Points on a hilly landscape, in no order, each with its height.
A ball rolls from a point to the lowest of its 4 nearest points, and stops where none of them is lower. Distance is the straight distance between rows; heights are no part of it.
<318>: [  6  -6  -3   0   4  -9  -5   0 -11  -7  -1 -17   2   0  14  -5  -2   2
  -2  -9   3   4   0  -3  -2  -4  -3  15  -4   7   1]  h=248
<169>: [  6  -6   9  -2  17   8  -5  12  10   8  19   8   5   9   7   7   7 -17
   9   9  -7  -5   0   9  -6  10   2  14  11  -1  16]  h=157
<275>: [  2   2  -2  -1  -6   1  -2   6  12  -1   4  -1   0  -5  -8   0 -14   9
  -1 -10   0   0   3  -6   2 -11  -4  -4  -2   0  -5]  h=400
<835>: [ -4   9  -9   1 -19  -2   3   7  25  -3  31   0   5  -6 -11 -10 -17   5
  -2  -8 -11  -6  -6  -5   6 -14   5 -21   3  -5  -5]  h=40
<1631>: [ -2   2  -2  -4   0   0  -1  -6  -6  -1 -19   4  -6  -4  -9   3  -4   5
  -3   3   1   1   4  -2   0  -2  -7  -3  -2   2  -7]  h=225
<1645>: [  3   7  -1  -4  -5  -1  10   1 -15   7  -6   3   5  -1  -1   7  -1   4
  -6  -1  13   9  11  -3   6  -3   4   4   3   2  -6]  h=194
<261>: [-4  1  8  2 12  5 -1  9  5 -3 13  6  0  6 10  1  7 -9  8 13 -3 -2 -7  4
 -8 11  6  1 -3  1  5]  h=106
<464>: [  2   4  -4   3  -8 -10   5  -7 -18   3 -11  -3   5  -6  -5   0  -1   5
  -9 -13  15   6   3 -10   9  -6   0   5   2   3  -9]  h=239
<74>: [-10   8  -1  -4  -3   4  16  -6 -12   1  -9  12  -3   1 -10   3   7  -1
   5  15  11   3  -1   6  -5  13  10 -16   3  -3  -9]  h=48
<578>: [ -3  -5   0  13   2 -13   3 -16 -34  -5  -6  -6  10  -2  15  -1  22 -10
   0   2  15   6 -12 -11   6   7  15   4   3   3  -2]  h=424
<655>: [  3   7  -8   0 -21 -11  10   3   3  -5   9 -15  14  -7  -2   1 -10  11
  -8 -26  10  -6  -2 -16  10 -15   6   1  -8   3  -6]  h=622
<799>: [  0  -2  -2   2  -6  -8  -3  -1  11 -12  -4 -13   1  -8  -5 -11 -17   7
  -1 -23  -3   0  -6 -10   3 -12 -11   3  -7   4  -6]  h=470
<1384>: [  0   6 -11   5 -23 -11   4  -1  15  -7   6  -9   5  -8 -11  -5 -17  15
  -5 -26   3  -6  -4 -10   9 -17  -2  -9  -4  -3  -9]  h=578
<742>: [ 0  6 -1 -2  0 -2  4  3 -5 -1  4  6  3  0  1  5 -4  3 -2  2  8  2  5 -4
 -2  0  5 -1  0  0 -2]  h=154
<610>: [  2   5   1 -10  -7   8   6   1  20  13   2  19   3  -2 -13   5  -4   8
   0   9  -5  -3   9   5   2  -1   5 -17  12 -10   1]  h=50
<1711>: [ -4   4  -2   3  -2  -3  16 -11 -27   1 -15   7   1   1  -3   3  11  -7
   0   7  14   6   1  -4   0   7   6  -6   2   0  -8]  h=62
<1113>: [  4  -1  11  -5  15   6   6   3 -11   5   0   7   2   7  17  10  10  -9
   5  18   6   8   9  13  -4   5   4   9   4   0   7]  h=165
<692>: [ -7  -7  -1  -2   3  -1 -12  -8   9  -8 -19  -3 -14  -8 -14 -10 -10   7
   0  -3 -16  -6  -2   0  -1  -5 -22  -3  -6   1  -1]  h=399
<1343>: [  1  10   0  -6  -1  -3  19   7 -14  -1  22   6  15   8   8  13   5  -7
   4   9  18   6   0  -3  -2   3  22   0  -2   4   2]  h=49
<1686>: [ -9   3   3  14  -5  -9  11 -18 -27  -1  -8   7   2   2   3   1  25 -10
   6   8  17   4 -13  -4   1  17  16  -5  -3  -2  -9]  h=65
<1158>: [  7   0   2  -1 -14   8  -4   7  36  12   8  10   6  -2 -14   4 -12   7
  -6  -9 -11  -5   9   3   9  -8  -6  -9  12 -11   3]  h=496
<1080>: [ -7   5  -9  -4 -11   2   1  -3  20  -2  -5  10  -8  -7 -22  -6 -13  13
  -4   5  -7  -7  -3  -1  -1  -3  -5 -24   4  -5  -5]  h=188
<1423>: [-6 -5  8 -1 13 10 -6  5 11  2  1  7 -6  3  4  0  5 -7 10 16 -8 -2 -3  7
 -9 13 -2  1  3 -3  9]  h=80
<535>: [  8   0  14 -10  11  12   4   7   6  12   4  20   8   5   0  12   4  -8
   5  12   1   3  14  11  -5   5   6  10  11  -5  10]  h=241
<1409>: [  9  -4   5  -4   1   6 -13   3  16   8 -16  -3  -9  -7 -10   2 -11  12
  -8  -9 -13  -1  11   7   4  -7 -22   8  -4  -2   4]  h=447
<445>: [ -3  -4  -3   0   6  -2  -9  -3   2  -5 -15  -5 -11  -4  -2  -4  -5   4
   0  -2  -9  -2   3   1  -4  -4 -14   4  -4   3   0]  h=368
<640>: [ 14  -4   1  -3  -3   3  -6  -3   1  10 -22 -10  -2  -4   0   6  -7  10
 -15 -13  -1   6  15   9  11  -8 -16  14  -8   2  -3]  h=478
<670>: [  2   6   0  -2   2  -4   6   5 -10  -3   7  -3  10   3  11   5   0  -1
   0   0  11   3   1  -7  -1   1  10   9  -3   5   3]  h=190
<663>: [  0  -2  10   1  11  10 -11  16  14  -2  24   1   1   3  -3  -2   3 -18
   4   0 -12  -3  -8   3  -3   1  -1   4   7   0   9]  h=244
<5>: [ -1   8  -7  -1  -3  -8  10   7 -10 -10  14  -3  10   1   3   4  -1  -2
   3  -2  11   0  -6 -12  -2   2  15  -1  -4   6  -1]  h=240
<1648>: [-1  9 -3 -1  0 -1  1 11  5 -6 14 -1  1  0 -3 -1 -8  2  0 -5  0  0 -3 -9
 -3 -4  6 -2 -3  3  1]  h=22
<850>: [ -8   8  -8   7  -9  -9   6  -6  -8 -11  -1   4  -3  -4  -8  -4   1   1
   7  -2   9  -4 -10 -11  -5   8  11 -12  -4  -3  -8]  h=245
<212>: [  5   0   7  -1  13   8  -6  17  11   5  19   1   5   5   5   4   2 -13
   4   3  -9  -4  -2   7  -5   2   0  12   4   1  11]  h=180
<1164>: [ -9  -7  12   7   8  15 -19   7  25   0  16  -3 -10  -4 -15 -17  -4 -19
  -5  -7 -19 -10  -6   3   0  -2 -10   0  10  -3  12]  h=576
<1109>: [  0   1  -5   6  -6 -17   1 -10 -26  -5   0  -9  12 -10   5  -3   7   0
  -6 -17  19   4  -8 -16   5   0  10   7   1   5  -4]  h=338
<832>: [ -9  -7  11   7  13  16 -17   8  17   4   9   3 -10   2  -4 -12   5 -18
   7  10 -17  -9  -8   7  -5  12  -7   2   9  -4  14]  h=41
<900>: [ -6 -11   6   9  12   9 -15   2  10  -5  11  -7 -13   9  13 -10  10 -14
  13   8 -16  -7 -11   6  -7   5  -4   1  -4  -1   8]  h=196
<330>: [ 8 -2 10 -6  7 14 -6  9 18 16 -1 14  3  2 -7  7 -2 -1  0  1 -5 -3 14 10
  0  3 -3 10 12 -7  9]  h=263
<518>: [ -6   1  -8  -1  -6  -3  -6 -10   6  -7 -20   3  -9  -7 -20  -4 -12   9
  -1  -3  -6  -5  -1  -6  -1  -2 -14 -11  -5   0  -6]  h=347
<1091>: [  1   8  -7  -1 -10  -4  10   1  -1   0   7   5   6  -3  -4   4  -9   8
  -2  -1  10   1   6  -7   0  -5  12  -8   2  -1  -7]  h=125
<1676>: [  7   0   9  -5  15   6   4  12   2   4  16   9   8   6  15  12   8 -12
   7  13   1   0   4   8  -7   8   6   9   1   0  11]  h=133
<1088>: [ 10  -2   8   0  -3  11 -13  10  27  13  -4   1  -2  -4  -9   3 -10   7
  -8 -16 -13  -1  12   9   8  -6 -16   7   2  -5   5]  h=506
<1107>: [-12   9   2  -1 -10   3  13  -5  -2  -1   3  12  -3   2  -8  -1   5   5
   8  17   8   0  -6   7 -10  16  19 -21   0  -8  -6]  h=52
<305>: [ -7   4  -2  10   3  -5   9   1 -14 -11  14  -1   8   8  17   7  11 -10
   7   9  10   0 -18  -7  -6  14  19   0 -11   8  -3]  h=297
<289>: [ -2  -9  -7  10   5 -10  -7 -12 -10 -11  -7 -14 -10   8  20  -7   7  -2
   9   2  -5  -3 -10  -3  -7   4  -4   5  -7   5   0]  h=264
<1292>: [  2   0   4  -8   2   6  -8   0   6   5 -15   3  -7  -3  -9   5  -6   7
  -6   4  -7  -1  10   4  -1  -5 -14   0   1  -2   2]  h=344
<1405>: [ -2  -7   0 -10   4   1 -11 -11  -6  -3 -30  -1 -13  -5 -12  -1  -8   6
  -8   0 -12  -8   4   3   2  -2 -23  -1  -5   2  -2]  h=444
<82>: [ -9   5  -4   9  -1  -8   2  -7 -14  -9  -3   2  -1   2   6   1   6  -6
   7   4  11  -1 -10  -8  -7  11  10  -2  -6   2  -5]  h=257
<989>: [  6   5  -5   0 -19  -4   0  -4  13   3 -18  -5   1  -4 -12   7 -14  16
 -12 -18   2   1   9  -3  11 -13 -15  -6  -6  -4  -9]  h=308
<1722>: [  3   2   4   1  10   1   6  13  -1  -5  26   2   9   9  13  12  11 -16
   6   9  -5   0 -11  -3  -8   7  12   7  -6   8  10]  h=150
<1678>: [  5   1   0   1 -10  -5  -2  -2   7  -3 -10 -12   4  -7  -3  -3 -14  11
  -6 -22   2   1   5  -6   5 -12 -10   6  -6   3  -4]  h=342
<1623>: [ 12  -9   3   1  17   4 -10  15   4   3  18  -8   3  10  17   1  10 -14
   4   2  -8  -1   0  14  -4  -4  -4  18   2   4  16]  h=163
<851>: [ 6  2  3 -4  8 -1 -1 15  1 -2 17 -7  8  4 11  5  0 -6  0 -3  1  2 -3 -1
 -3 -3  4 15 -5  6  4]  h=183
<995>: [  8  -6  -5  -1   4  -6   7  -5 -31  -1   1 -19  15  -1  21   3  11  -5
 -12  -5  18   9   2  -3   9   0  10  17   2   5   3]  h=393
<775>: [-12   2  -4  -6   0   6  -1  -6   9  -1 -14  14  -8  -3 -18  -1  -4   8
   1  10  -6  -5  -2   2  -4   9  -4 -16  -3  -3  -3]  h=91
<285>: [-11  -1   5  11   5   6  -1   7   7 -10  25   1   2  13  12   1  12 -14
  13  17  -3  -2 -21   0  -7  17  15  -6 -14   2  -2]  h=145
<961>: [ -9   8  -4  -7  -9   4  13  -4   8   5   6  15  -4  -5 -13   0  -2   8
   4  15   2  -4   0  10  -6  10  16 -26   8  -8  -9]  h=60
<502>: [  3   4  -2   3 -17  -1   2   7  27   1  10  -8   7  -2  -6  -2 -16  13
  -7 -23  -5  -1   2  -4  11 -16  -7  -5  -5  -7  -4]  h=514
<1616>: [  6 -11   0   0  10  -3  -9   1  -6  -3  -3 -12  -8   7  16  -5   3   0
   3   1  -7   2   1   5  -8  -3  -8  10  -2   2   8]  h=204
<1365>: [ -2   6 -14   5 -20 -16   3 -14  -4  -1  -9   0   1 -12 -18   1  -8  11
  -5 -17   9  -4  -3 -14   8 -11  -2 -10   0  -2 -12]  h=384
<1568>: [  0   6   5 -11   1   9  10   3   5   9   4  21   3   3  -6   8  -2   1
   3  15   4   2  11   7  -5   4  11 -10   8  -6   2]  h=34
<566>: [ -2   3  -8   5  -9 -16  -1  -4  -1 -15   1  -9   3 -11  -5  -8 -11   6
   0 -24   5  -4  -8 -15   1  -7  -1   2  -5   4  -7]  h=479
<701>: [ -5   6  12  -4   1   9  20  -7 -12  -2  -2  15   2   8   3   8  15  -8
  11  24  12   6   0  10  -6  15  15  -8   1  -5  -3]  h=44
<347>: [  4   1  -4   1  -1 -13   7  -5 -30  -5   9 -13  23  -7  13   3  12  -5
  -9 -11  20   4  -7 -17  10   1  15  11   1   6  -1]  h=341
<76>: [ -6   4  -3  11  -5 -14   4 -20 -29  -2 -15   6   2  -6  -6  -2  15  -6
   0  -4  13   3  -9 -11   2   8   6  -4   2   3  -7]  h=193
<597>: [ 10  -7  -3  -4   4  -4  -2  -1 -13   1 -11 -16   2  -2  12  -2  -3   5
 -10  -9   4   5   6   3   2  -6  -2  18  -4   3   1]  h=286
<1677>: [ -5   0   5  -3   4  11 -10   2  26   6  -4   9  -7  -7 -20  -7  -8   3
  -3   0 -16  -6  -1   5   0  -3 -15  -6   8  -4   5]  h=301
<1065>: [  8  -4   7   2  -1   3  -9  12  19   2  10 -13   2  -6  -2  -6 -12   3
  -6 -26 -10   0   0   1   5 -14 -10  12  -7   2   1]  h=288
<1549>: [-9 -3  3  5  5  3  2 -6 -7 -6 -7  4 -5  8 12  2 11 -7 10 17  3  1 -7  3
 -8 17  4 -1 -8 -2 -1]  h=75
<562>: [  1  -4   4  -4  16   8  -8   4   0   7 -10   4  -8   1   4   4   3  -2
   3  11  -7   0   8  10  -8   3  -8   5   3  -1   7]  h=176
<1087>: [ 10  -2   3  -3  -1   3  -6   5   8   6  -9  -4  -3  -3   3   2  -8  10
  -5  -8  -2   4  13   2   3  -6 -10  10  -5   2   0]  h=367
<1726>: [  0  -5   1   5  12  -6  -1   5 -10  -8  12 -13   3   8  22   1   8  -7
   3   6   0   0  -9  -1  -3   4   6   9  -7   7   4]  h=172
<1373>: [  8  -4  11   0  10  14  -9  16  16   9  17   3   3   4  -7  -1  -3 -16
   1  -4 -12  -6   2   9   0   2  -4  16  15  -1  13]  h=209
<122>: [  6   7   0  -6 -13   5   3   4  17  11   4   9   5  -1  -6   9 -10  13
  -6  -5   0   0  14   1   7  -8   2  -7   4  -8  -2]  h=100
<471>: [  4  -9   6   1  18   5 -11   6   1   3   3  -3  -9   7  14   0   9  -6
   8   9  -7  -1   2  10 -10   2  -7   8   2   1  11]  h=192
<674>: [  0   9 -10  -2 -18  -4   5  -6   2   4  -8   7  -3  -7 -15   6 -11  13
  -5  -2   4  -2   7  -3   5  -8   0 -16   4  -4 -10]  h=130
<368>: [ 11 -10  -3  -3   4  -3  -9   1   3   0 -12 -18  -5  -1   8 -10  -7   8
  -4 -16  -8   3   7   6   1 -11 -15  17  -7   6   1]  h=214
<1191>: [  0  10 -11  -5 -22  -2  11  -8  13  10   4  10  -1  -9 -12   6 -12  13
  -3   8  -4  -9   6   5   5  -5   8 -26  14 -10 -15]  h=81
<1305>: [ -9  -4   1   6   3   1 -10   2  12 -15   3  -6  -9  -1  -6 -16  -6  -3
   8  -4 -14  -1 -13  -7  -3  -1  -8  -5  -8   3   0]  h=13
<936>: [ -8   0  -7   9  -1 -13  -4 -11  -9 -13 -11  -2  -6  -5   1  -8  -1  -1
   6  -6   1  -2 -11 -11  -4   7  -1   0  -5   4  -6]  h=302
<1395>: [  0 -14  -5   8   8  -6   1 -20 -30  -2 -17 -10  -3  10  21   0  21  -9
   2  15   8   7  -4   3   1   7   2   5   2   4   0]  h=355
<1127>: [  0   3   5   3  -5   7  -6  14  27  -2  30  -3   5  -1 -16  -9 -13  -5
  -6 -17 -12  -2  -5  -3   3 -14  -1  -6   1  -2   2]  h=346
<1264>: [  4   8  -9  -2 -25  -2   6   4  24   9  19   7   4  -5  -6   5 -15  12
  -3  -4  -6  -4   7   0   7 -10   6 -19   9 -12  -9]  h=51
<354>: [  0  -3   8   0   8   9 -11  10  20   6   4   5  -7  -3 -10  -6  -4  -1
   2  -2 -11  -4   1   3  -4   0 -12   4   7  -2   9]  h=369
<599>: [ 7  1  8 -4  4 10 -5 12 15 10  6  5  3  1 -2  5 -9  1 -2 -7 -5 -1  9  3
  3 -5 -4  8  4 -2  7]  h=306
<849>: [ -4   2   3  -2   4   2   8  -4 -16   0 -11   5  -2   2   4   6   5  -6
   1  12   9   7   6   2  -1   6   2   1   0   2  -2]  h=77
<393>: [  9  -5   7   3  -1   3 -10   8  23   5  -1 -16  -5  -7  -2  -8 -13   6
  -4 -25 -13   0   4   9   8 -18 -20  12  -7   1   4]  h=33
<874>: [ -2   7 -11   6 -13 -17   3 -13 -16  -3 -10   4   3  -9 -15  -4  -1   4
  -4 -11  12   0  -5 -14   4  -3   4 -10   3   2  -9]  h=242
<1235>: [-11  -4   7  -4  11  15 -10   2  21   5  -8   8 -12  -3 -11  -8   0  -2
   2  12 -19  -7  -6   6  -7  11 -11  -5   4  -4  10]  h=173
<1419>: [ -8   2  -1  -2   2   1  -5   2   8  -6  -5   5  -8  -4 -10  -6  -7   4
   4   2  -6  -2  -4  -4  -5   2  -6  -7  -3  -1   1]  h=235
<341>: [ 3  8 -1 -6 -2  1  8 16  6 -3 34  5 17  3  0  8 -1 -2  3  2  2 -1 -4 -5
 -4  0 19 -1 -3  6  4]  h=197
<1367>: [-10   6  -5   6  -3  -2   0   4   8 -16  14  -1  -3  -2  -5 -12  -6   0
   6  -4  -1  -2 -14 -10  -5   2   2 -10  -6   4  -5]  h=376
<952>: [  5  -5   8   3  -6  15 -12   8  39  14   3   4   0  -1 -20  -1  -9  -1
  -8 -13 -16  -7   8   5  12  -4 -17   4  15  -8   9]  h=441
<1485>: [  1  -7  -1   5   9  -8   3  -7 -23  -6  -4 -10   2   7  24   3  13 -10
   2   9  10   5  -1  -1   1   6   6   7   1   5   1]  h=238
<939>: [  5   4   5  -1   0   5  -6  16  18   1  21  -1   5  -1  -5  -1 -10   0
  -2 -13  -7   0   1   0   4  -9  -5   6   0   1   6]  h=426
<776>: [  2 -16   4  13  17   7  -9   1   4   2  14  -5  -7  19  25   2  21 -14
  17  22 -12  -6 -12  14  -4   7   4   5  -6   1  14]  h=170
<1165>: [ -5   2  -5  16   1 -19  -3 -13 -21 -16   1  -5   4   0  14  -4  13  -6
   5  -6  11  -4 -21 -14  -1  11  13   0  -6   4  -3]  h=304
<220>: [-13   4   8  -2   0   9  10  -2   0   1   2  16  -1   8  -2   5   9  -2
  12  21   5   2  -3  10 -11  18  16 -14  -3  -6   1]  h=47
<1570>: [ -8   8 -11   1 -15  -7  10 -12  -9  -1  -9  10  -5  -8 -21   0  -2   5
   0   4   6  -4  -4  -2   0   3   6 -22   3  -4 -13]  h=174
<211>: [  0 -14  -5   0   4  -9 -10  -6   4 -14 -10 -19 -12  -1  -1 -17  -9   5
   2 -18 -15  -1  -5  -2  -1 -12 -20   6  -7   6  -1]  h=591
<1661>: [ -8   0   0   1   3   0   3 -12 -20  -2 -22   5  -7   0  -5   2   7  -2
  -1   9   4   3   0   0  -3   9  -4  -2  -3   2  -4]  h=139
<1216>: [  7   7  -2 -11 -18   2  11   2  20  18  15  15   6  -3  -5   9  -9   9
  -2   6  -8  -5  14   6   6  -6  12 -17  15 -13  -6]  h=64
<990>: [  2  -8   2  -9  13   5  -7  -2  -8   4 -21   1 -11   1   4   3   3   1
  -1   9  -6   1   9   8  -6   0 -13   4   0   0   2]  h=374
<1402>: [  7   5  -3  -3 -13  -4   2  -3  -1   6 -14  -8   5  -3  -3   5  -8  12
 -12 -17  10   5  10  -6  13  -9  -1   5  -5  -1  -6]  h=119
<1184>: [  0  11  -3  -2 -13   0  22  -3 -22   9   3  11   9   3  -4   5   7  -1
  -1   6  19   7   9   0   8  -3  16  -5  10  -2 -10]  h=95
<614>: [  2   4   1  -4   4  -4  10   4 -19  -2  12  -7  13   4  18   9   6  -5
  -4   2  15   6  -1  -6   0   4  12  10  -4   6   2]  h=185
<1734>: [-11   2   5   3   8  10  -7   9  15  -7  20   3  -5   4  -1  -8   3 -11
  10   7 -11  -2 -15   0  -6   9   4  -6  -6   2   5]  h=195
<826>: [10  0  7 -6  7  3 -1 10 -1  7  4 -3  5  1 10  6 -5  2 -4 -4  4  6 12  1
  3 -4  1 15 -2  2  6]  h=233
<1037>: [ -3   6 -10  -2 -14  -1   2   0  21   0   8   7  -4  -8 -14  -4 -14  13
   1   1  -4  -6   0   0   1  -6   3 -21   7  -6  -7]  h=181
<748>: [-14   6  -2   4  -7   4   0   8  20  -9  25   4  -3  -3 -12 -16 -10  -2
   3  -2  -9  -5 -16  -6  -3   2   7 -18  -2   2  -1]  h=281
<1124>: [  3  11  -6  -6 -15  -2  20  -1  -2   9  12  10   6   0  -4  10  -4   7
   0   5   9   2  14   1   5  -4  17 -12   8  -5 -10]  h=104
<1443>: [ -5  -3  11  -4  14  17  -6   3  13  11  -7  15  -8   2  -2   2   7  -5
   8  16 -12  -6   2  10  -8  11  -6   4   9  -5  10]  h=99
<764>: [ -1 -14   2   8  12   2  -5 -10  -8   0  -8  -5  -9  14  26   4  18  -6
  12  22  -2  -2  -6  11  -4  10   3   3  -7   1   3]  h=158
<551>: [-10   7 -11  -2 -15  -1   8  -2  15  -1   7   9  -6  -9 -14  -7 -11  12
   4   8  -4  -6  -6   3  -5   6   9 -28   6  -7  -8]  h=90
<37>: [  0  -5   8  -5  10   5   4  -6 -20   5 -17   4  -6   6  10   7  12  -6
   2  18   0   5   8   8  -4   3  -3   5   1   2   1]  h=144
<68>: [  7   8   3 -11   1   3  11  10  -3   7  18  11  14   5   4  13  -2  -4
   4   8  10   4   9  -1  -1   1  14   0   2  -1   2]  h=67
<1513>: [-11   1  -8   9  -8 -13  -3  -6   5 -21   0  -7  -5  -9 -11 -16 -12   3
   7 -15  -5  -6 -16 -13  -5  -3  -2  -6  -6   2  -9]  h=517
<587>: [ -4  -4  -8   8   1 -14  -3 -17 -21  -7 -16  -5   0  -3   6  -6  11  -2
   0  -3   4   1  -7  -8  -2   7   0   5   0   6  -5]  h=278
<1499>: [  6 -21 -11   8   9  -9  -9 -14 -17  -7  -9 -21  -1  20  31  -7  17  -1
   4   9   5   1  -5   5   0  -1   4   7  -3   6  11]  h=435
<1335>: [  1 -13   0   1   7  -2 -14  -2   9  -5 -12 -14 -14  -4  -5 -15  -9   2
  -1 -14 -20   0   0   4  -2 -14 -24   5  -5   0   3]  h=579
<792>: [ -8  -3  13  -3  10  14   1  -4   3   3  -6  12  -6   8   7   7  14  -8
  13  25  -4   1  -1  13 -10  20   6  -2  -2  -5   4]  h=54
<999>: [ -3   2   4   2   4  -3  12  -3 -20  -2  -2   4   4   4  11   5  11  -9
   6  12  15   5   0  -1  -1   9  10   1  -1   3  -4]  h=122
<1288>: [ -9  -8   6   5  11  10 -16   5  17  -5   5  -6 -13  -2  -3 -17  -1  -9
   5  -3 -19  -4  -8   4  -6  -2 -15   0  -2  -1   8]  h=442
<1027>: [-11   9  -7   2 -10  -1   8   3   4  -7  15   7  -2   2  -7  -5  -1   5
   7   9   4  -4 -10   0  -8  14  18 -19  -1  -4  -8]  h=79
<401>: [  2  -7  -2  -4   5  -4   0  -9 -21   2 -21  -5  -6   0   6   3   6  -2
  -6   3   2   6   9   5   1  -1 -10   8   1   4  -1]  h=440
<154>: [ 4  1  9 -6 12  5 -2  8  4  7  3  8  2  1  4  6  0 -2  3  7 -2  3  9  5
 -5  2 -1  6  5  0  7]  h=229
<1003>: [  7  -5   0  -3   7  -4  -2  -1 -18   1  -7 -12   2   1  16   3   3   0
  -4   0   7   7   7   1   0  -2  -1  14  -2   4   1]  h=294
<1533>: [  8   0   0  -5 -11   2  -3  -8   5   8 -28  -1  -4  -1 -13  10 -10  14
 -18 -12  -4   2  15   5  12  -9 -20   0  -7  -3  -5]  h=405
<1099>: [ 13 -11   1  -3   9   0 -10   8   4   0   4 -20  -3   5  14 -12   1   1
  -3 -13  -9   0   1   9  -2 -11 -10  19  -5   6   9]  h=162
<383>: [ -5  -6  -3  11   4  -9  -2 -15 -20  -9 -11  -6  -4   5  18   1  15  -8
   7  11   7  -1 -10  -3  -3  12   6   3  -3   2  -2]  h=191
<104>: [ -9   4   0  -3  -3   5   7   0   2  -2  -5  12  -4   0  -7   1   1   3
   6  15   4  -1  -2   2  -7  11   8 -13  -1  -2  -2]  h=55
<878>: [  1   4 -15   2 -19 -11   2 -15  -1   0 -20   5  -4  -9 -22   2  -9  13
 -10  -9   4  -4   1  -6  11 -11  -8 -14   3  -4 -13]  h=250
<373>: [ 16 -13  -5  -2  10  -8  -5   2 -15   0   4 -24  11   6  27  -1   9   0
  -7  -3   6   4   0   3  -3  -6   1  18  -5   7   9]  h=266
<473>: [ -4  -5  -6   4  -3 -18  -6 -11  -4 -15 -12 -11  -2 -10  -4 -14  -8   6
   1 -21  -3  -4  -7 -11   1  -6  -9   4  -4   6  -5]  h=375
<463>: [ 4  7  2 -7 -5  8  2  2  4 10 -4 13  4  1 -7  8 -5  7 -4  4  5  4 16  3
  1 -5  0 -5  4 -4 -2]  h=61
<1640>: [  2   8  -8  -1  -5  -9  10   5 -14  -8  14  -7  17  -2   7   5   0   1
  -7 -12  17  -2  -6 -15   2  -4  13   6  -5   6  -1]  h=289
<1115>: [  5  -6   3  -3  10   2   6  -6 -27   9 -19  -4  -3   6  10   4  12  -5
  -6  10   6  12  13   6   3  -1  -6  12   4   3   0]  h=275
<885>: [ -3   8 -10   4 -12  -8  13 -15 -24   6 -12  10  -1  -8 -18   1  10   1
  -4   1  12   1  -1  -6   7  -2   4 -13   6  -2 -12]  h=168
<1039>: [  0  -4   1   1  -3   0  -8   2  17  -5  -8  -7  -8  -8 -10  -7 -16  10
  -3 -13 -11   0   1  -2   1 -13 -21   3  -4   1  -3]  h=513
<790>: [  1  -2   8   2  -1   8 -10  10  25   0  11  -6  -3  -4 -12 -11 -13   1
  -3 -16 -11  -1  -2  -1   4 -14 -15   2  -2  -2   4]  h=502
<1413>: [-12   4   4   4  -4   6   8   5   6  -7  17   8   3  10   3  -1   9  -3
  13  17   4   1 -18   2 -10  22  21 -14  -9  -4  -3]  h=117
<619>: [  4   6   0  -2  -6  -2  20  -2 -26   9  -3   3  13   2   3   5  11  -1
  -6   0  23  12  12  -6  12  -2   8   5   6   0  -7]  h=182
<1641>: [  4  -8   3   3  18   1  -5  11  -1  -4  21  -7   1  14  21   7  15 -16
   8  12  -7  -3 -10   5  -5   6   6   9  -4   7  13]  h=164
<1642>: [ -4   4  -7   0  -8 -11   0 -18 -18  -2 -26   6  -4  -7 -19   2   1   5
  -8  -8   3  -2  -1  -6   6  -1 -10  -8  -1   1 -10]  h=305
<859>: [  5  -5  -1  -1   1  -5   5  -3 -27   1 -10 -10   8   2  12   2   6  -2
 -11  -3  16   9   7  -3   5   1   4  12   5   3  -3]  h=373
<1133>: [ 12  -8   3  -6   9   6   9  -4 -29  14 -17  -9   5   8  17   4  17  -4
 -11  10   7  19  18  12  11  -1  -3  20   6   2   2]  h=348
<1154>: [ 1 10  3 -9 -4  4 18  3 -8  2 11 17  8  6  0  9  4 -2  6 17 11  4  9  4
 -4  5 20 -8  5 -3 -1]  h=39
<385>: [-12  -1   1  -6  -1  14  -7  -1  29  11  -9  15 -12  -8 -25 -11  -3   6
  -5  10 -19 -10  -6   5  -4   5 -10 -19   7  -7   7]  h=246
<1717>: [  9   0   6  -6   5   6   5   3 -16  13  -9   0   4   2   7   9   3   0
  -5   4   7  12  19   6   7  -3   0  13   2   3   1]  h=261
<286>: [ -4   4  -4   6   2 -13   5  -4 -25  -8   3  -6  10  -2  11   0   8  -6
  -2  -3  18   2  -8 -13  -1   6  14   4  -1   5  -3]  h=296
<1551>: [  5   4   0  -4  -8   5  -5   3  19   7  -8   5  -3  -4 -12   5 -13  13
  -8  -7  -5   1  10   2   6 -10 -11  -3  -1  -7  -1]  h=293
<1539>: [  5  -4   6  -6   0  17 -11   4  31  18  -7  16   1  -1 -17   6  -7   4
  -6  -1 -11  -9  11   8   4   1 -13   1  16  -8  10]  h=334
<1421>: [ 10  -4   4  -3  16   0   0  13  -4   0  20  -7   9  10  21  11  10 -12
   2   6  -3   2   0   8  -2   1   4  16  -2   6  13]  h=153
<1323>: [ 10  -8   2  -6  12   0  -2   0 -15   6  -8 -11   0   6  21   2   9   0
  -3   7   4   8  12   8   1  -4  -3  17   0   3   9]  h=336
<1567>: [ -8  -7  -1   8   8   3 -13   0   3 -12   5 -10 -13   4  11 -13   4  -7
  11   3 -16  -5 -11   0  -7   3  -5   1  -9   1   0]  h=260
<279>: [  3  -5  -1  -9   5   2  -4  -8 -12   4 -28   0 -11  -2  -8   5  -1   4
 -10   3  -4  -1   8   5   2  -1 -18   3  -3   1  -3]  h=466
<1620>: [-2 -1  5  3 10  4 -8 10  7 -7 12 -3 -3  0  4 -5 -2 -6  4 -1 -8  1 -6 -3
 -4 -1 -4  6 -3  3  5]  h=283
<1556>: [ -3  -6  -4  14   4 -13   1 -11 -22 -13   3 -10   5   6  24   2  16  -9
   5   5  11  -1 -17  -8   0  11  13   5  -6   5  -3]  h=262
<1509>: [  4   3  -3   0  -1  -9   1   0 -12  -4  -1 -10   5  -2   7   2  -5   4
  -5 -11  10   4   3  -9   3  -4   2  10  -5   6  -2]  h=247
<1304>: [  9  -7   7  -1   6   3 -12  13  14   4   8 -13  -4   0   1  -8  -5  -1
  -3 -17 -13   0   1   8   2 -11 -13  15  -2   1   7]  h=12
<1240>: [  6   6  -4  -3 -17   3   0  -1  21   4  -7   1   0  -3 -11   5 -15  18
  -9 -10  -3  -2  11  -2  10 -13 -12 -12   0 -10  -5]  h=256
<1167>: [ -6   3 -11   5 -13 -15  -4 -15  -2  -8 -16   1  -2  -9 -19  -4 -10   9
   0 -16   4  -6  -6 -10   2  -8  -6  -9  -1   0  -9]  h=63
<1326>: [ -2   8  -5   1 -10  -6  21  -7 -29  10  -5  11   9  -2  -9   2  14  -2
  -4  -2  18   8   2 -10  14  -2   8  -3  10  -1  -9]  h=129
<1473>: [ -4   6   0   0  -1   5  -1   9  16  -2  17  10  -1   0  -9  -7  -8  -1
   4   6  -6  -2  -4  -1  -4   2   7 -12   2  -1   2]  h=265

For each start below, name the point where the ball stops.
<1405> | <1711>
<775> | <1568>
<1443> | <1568>
<1003> | <1304>
<776> | <1568>
<502> | <1568>
